Each scene shows the same named points in several views. A view is turned or mirrored, shifted and resized as a whole, has a little noise and may leave points out.
In the rows, 128 means zero.

Scene 1
View 1
J_563: [133 129 123  94 124 131 126 137 139 152  91 127 125 100 111 112 146 131
 105 132 155 132 131]
J_602: [155 141 130  95 131 100 115 125 152 128 107 125 115 121 121 113 151 127
 122 130 163 149 122]
J_945: [148 141 117  90 137 119 131 146 132 125 112 129 115 125 127 111 147 142
 139 121 125 142 123]
J_504: [137 114 129  93 150 132 145 149 126 144 106 136 144 111 129  87 152 158
 117 114 122 146 144]
J_733: [132 117 133  94 145 141 140 145 127 158  96 134 150 101 124  87 143 149
 100 121 133 137 144]
J_56: [128 123 123  96 123 133 128 140 138 153  90 130 126  97 110 111 148 133
 104 131 152 128 134]
J_757: [131 122 130  95 130 132 130 136 136 155  90 132 135  97 114 102 147 136
 100 129 153 132 138]
J_414: [140 129 123  92 144 135 143 152 122 140 105 131 132 113 129  97 146 151
 122 118 119 138 134]
J_41: [167 149 129  93 141  97 121 132 146 115 120 126 117 136 134 107 150 137
 135 122 143 160 120]
J_289: [137 122 124  93 131 117 128 139 139 135 102 134 122 113 116 108 155 142
 126 124 146 143 133]
J_490: [157 148 117  88 143 109 132 146 133 113 121 129 109 136 136 109 150 147
 154 119 118 153 120]
J_505: [149 132 127  90 152 122 142 150 128 127 116 133 130 128 136  94 151 156
 136 115 114 153 134]
J_969: [121 106 116  92 123 125 133 152 133 133  95 141 116 103 103 117 163 150
 137 121 135 132 141]
J_422: [127 123 114  91 118 135 129 148 131 144  92 134 116 101 108 122 149 136
 124 128 139 121 130]
J_248: [153 154 111  88 138 123 134 152 124 119 116 128 108 130 132 115 142 144
 149 119 113 140 116]
J_240: [156 152 117  86 155 131 146 158 114 124 123 129 124 132 145  96 141 155
 143 113  97 145 124]
View 2
J_945: [165 116 140 148  96 108  83  94 116 119 112 161  88 116  95 120 139 128
 147 120  88 142  98]
J_505: [161 116 168 167  79 103  80  91 104 115 109 146 112 109 102 121 124 133
 167 139  97 133  91]
J_41: [149  84 135 144  95 116  90 107 132 106 128 149  69 106 112 135 111 149
 160 119  95 151 117]
J_289: [140 130 147 124 102 106 111 110 140 108 116 149 102 117 105 114 150 127
 154 120  98 126 112]
J_969: [156 159 139 126 106  98 122 100 128  98  95 149 124 113  93  94 180 111
 157 117  91 118 105]
J_240: [183 113 165 183  72 104  57  74  81 132 105 161 100 111  91 125 125 129
 154 139  92 147  77]
J_757: [134 151 164 103 107 104 116 120 154 127 119 151 113 133  99 107 166 114
 146 123 111 113 109]
J_248: [183 110 133 160  94 108  70  81  98 125 106 168  81 115  90 124 136 130
 139 120  81 151  90]
J_422: [156 155 142 107 111 105 106 106 138 129 106 166 104 132  90 101 176 107
 132 115  98 121 100]
J_56: [135 149 164  94 109 106 112 118 153 139 119 157 106 142 100 109 166 113
 136 121 113 118 106]
J_563: [135 142 162  97 111 110 108 121 155 139 123 159 101 139 102 111 159 117
 134 118 112 118 111]
J_490: [175  95 128 166  91 110  77  87 103 104 110 158  79 101 100 128 121 140
 155 121  81 150  99]
J_602: [135  98 134 113 112 116 105 121 156 113 133 152  67 117 110 129 127 142
 146 110  99 139 129]
J_414: [159 137 176 148  84 103  85  97 114 134 110 153 118 125  97 117 147 119
 153 139 106 125  88]
J_504: [146 144 193 148  78  98  98 104 117 125 112 139 138 122 105 111 143 122
 171 149 110 117  91]
View 3
J_490: [127 154 134 133 142 145 136 126 121 138 121 145 114 127 131  90  81 135
 128 117 126 140 134]
J_733: [156 130  74 158 142 102 104  90 148 102 117 135  94 101 153 157  96  94
 154 114  79 125 129]
J_56: [164 117  74 141 145 117 110  87 145 133 107 152 117 107 142 135 123 101
 155 135 113 135 139]
J_969: [155  99  85 140 147 109 131 125 147 132  99 158 119 118 140 114 116 101
 126 113 129 144 151]
J_945: [136 145 113 138 140 137 132 116 132 136 117 151 114 119 134 102  96 121
 135 121 120 142 134]
J_757: [166 117  75 145 146 109 108  85 147 125 110 143 108 110 145 142 115 103
 158 129 104 130 138]
J_602: [167 132 118 122 153 133 112  86 124 146 115 133 118 131 132 110 100 142
 163 148 127 128 142]
J_240: [110 174 123 152 131 142 140 134 129 118 127 151 102 111 137 102  76 115
 121 102 100 142 120]
J_505: [130 149 119 146 143 124 133 127 134 116 120 139 100 122 141 111  76 118
 127 102 105 135 134]
J_41: [147 152 137 127 150 141 123 103 119 140 123 129 111 135 133  99  80 146
 148 135 128 127 140]
J_422: [151 120  71 143 139 123 119  96 145 136 107 160 121 102 138 125 127  95
 147 129 112 143 136]
J_504: [146 129  94 156 144 103 122 118 146 103 116 138  97 114 152 134  83 103
 131 101  94 132 138]
J_248: [120 158 121 141 135 150 140 123 127 139 123 158 117 114 131  92  96 120
 128 117 118 149 126]
J_563: [164 120  78 138 145 121 109  84 141 135 111 149 119 108 139 133 121 105
 157 136 112 135 138]
J_289: [157 120  99 135 152 118 120 105 138 134 110 143 116 122 140 118 101 120
 142 125 124 134 146]
View 4
J_733: [ 96 137 126 109 150 125 117 127 146 142 138  98 147 145 122 107 108 135
 108 146 123 146 120]
J_56: [ 80 124 124 110 153 135 131 136 124 129 133 105 144 147 120 105  99 138
 122 139 127 120 121]
J_422: [ 90 122 130 115 150 136 133 135 117 116 133 106 142 154 118 100 114 146
 122 138 132 113 124]
J_504: [115 139 135 109 139 126 120 121 142 144 137 100 138 147 126 110 117 139
 108 144 124 145 124]
J_505: [128 133 147 111 118 132 125 119 140 134 136 112 129 150 139 116 125 143
 113 141 124 136 131]
J_602: [ 98 121 139 100 125 146 145 131 118 136 126 127 124 135 136 127  92 131
 135 131 124 105 131]
J_240: [129 126 150 114 107 133 120 119 150 114 139 122 134 159 148 115 137 155
 106 143 126 136 137]
J_289: [106 126 137 107 137 137 138 129 120 134 130 107 130 145 124 113 108 138
 126 136 126 117 125]
J_563: [ 81 123 126 108 149 138 133 136 124 127 133 110 143 144 122 109  96 137
 123 138 127 118 124]
J_945: [115 123 145 111 120 139 134 127 130 118 133 119 130 151 138 115 121 148
 120 137 127 117 132]
J_757: [ 83 129 124 107 154 135 127 133 130 136 132 104 144 144 120 109  97 135
 118 141 124 127 120]
J_414: [109 131 138 113 133 130 122 126 142 128 137 108 140 153 133 108 121 145
 110 144 126 136 128]
J_41: [112 121 146 102 111 145 142 128 122 131 127 130 120 139 145 130 103 136
 133 133 124 105 134]
J_248: [119 119 149 113 111 140 132 127 131 107 136 125 130 157 145 114 133 156
 118 137 130 115 138]
J_490: [131 122 156 108  99 142 135 122 133 116 132 131 123 151 151 124 129 149
 121 137 125 115 141]
View 5
J_41: [150 110 153 123 150 142 138 135 100 150 123 129  89 137 141 130 123  92
 142 151  96 130 115]
J_289: [148 112 125 123 133 143 146 151 109 143 116 136 112 139 125 136 137 115
 147 152 108 142 129]
J_240: [133 113 137 135 159 120 129 111  91 116  98 135 110 119 132 152 109 102
 120 149 111 140 116]
J_248: [137 117 140 134 150 124 137 131 109 133  91 133 100 124 130 142 107  94
 125 159 106 136 123]
J_945: [144 115 137 129 144 133 140 137 107 137 103 133 105 130 130 140 119 101
 134 155 107 138 124]
J_602: [153 111 139 124 138 149 137 146 109 159 136 129  97 149 139 130 135  97
 151 151  93 128 116]
J_422: [143 119 109 134 123 136 146 157 127 142 100 141 124 141 118 143 133 115
 141 163 108 144 137]
J_56: [151 115 102 131 115 148 143 162 125 148 121 139 128 152 120 143 151 124
 154 158 105 145 130]
J_504: [142 108 116 123 139 134 137 128  89 121 122 140 130 130 125 151 142 131
 138 140 116 152 119]
J_505: [142 109 135 123 152 130 138 123  88 122 112 135 110 123 130 145 125 112
 133 142 112 142 118]
J_490: [142 113 153 124 154 131 139 130  97 136 102 131  92 123 136 135 110  94
 131 150 104 133 122]
J_733: [141 110 100 133 130 138 131 133 101 127 129 138 139 142 124 155 151 133
 142 146 112 152 115]
J_969: [146 115 120 119 128 138 159 159 112 133  95 144 122 132 114 137 133 126
 145 153 119 150 144]
J_757: [147 113 105 134 122 144 137 151 118 144 128 138 132 150 123 147 150 125
 149 155 105 145 123]
J_414: [139 112 117 133 140 129 133 128 100 125 111 137 124 130 127 152 131 119
 133 150 111 146 120]
View 6
J_969: [122 109  89 151 101 102 139 134 112 110 146 152 110 136 135 142  93 163
 162 180 157 111 119]
J_289: [129 106 104 159 112 115 138 143 119 113 137 136 111 126 125 139  97 151
 151 158 155 114 115]
J_563: [122 106  98 175 105 116 131 138 151 118 145 125 102 135 109 139  90 149
 144 160 151 101  92]
J_733: [132 128 107 159 100 107 126 150 155  93 140 133 101 129 153 131 102 139
 152 167 138 122  87]
J_414: [123 128 103 150 107 106 131 151 131 104 137 139 117 134 155 133 104 134
 157 158 139 125 118]
J_240: [119 137 111 136 118 105 134 162 112 110 129 140 134 136 170 131 113 117
 161 139 132 136 152]
J_505: [133 125 113 142 116 111 135 160 112 101 127 141 121 123 161 132 108 132
 156 151 144 134 131]
J_56: [119 113  97 170 102 110 130 136 148 115 147 130 105 140 120 138  92 149
 149 163 147 104  97]
J_945: [120 118 105 151 117 112 138 149 112 120 132 137 125 134 138 136 102 135
 153 145 146 120 141]
J_602: [130  96 113 167 124 127 142 144 116 125 129 122 113 119 103 141  98 141
 138 136 158 110 122]
J_248: [111 122 105 144 120 111 138 153 105 127 132 140 135 140 144 137 105 127
 156 140 143 122 159]
J_41: [135 101 121 156 130 129 143 155 100 121 121 127 121 114 122 137 103 130
 143 128 155 122 141]
J_757: [127 115 101 171 104 111 130 142 153 108 145 128 101 133 125 137  94 148
 148 163 148 108  89]
J_422: [109 114  88 161 103 106 132 133 136 121 150 140 113 147 125 141  91 151
 156 168 148 104 117]

Which points are out of place in each view (at most two, in the order of its rows)? Write - if all are in place.
view 1 => -
view 2 => J_757
view 3 => J_733, J_422
view 4 => J_41, J_490
view 5 => J_602, J_56
view 6 => J_563
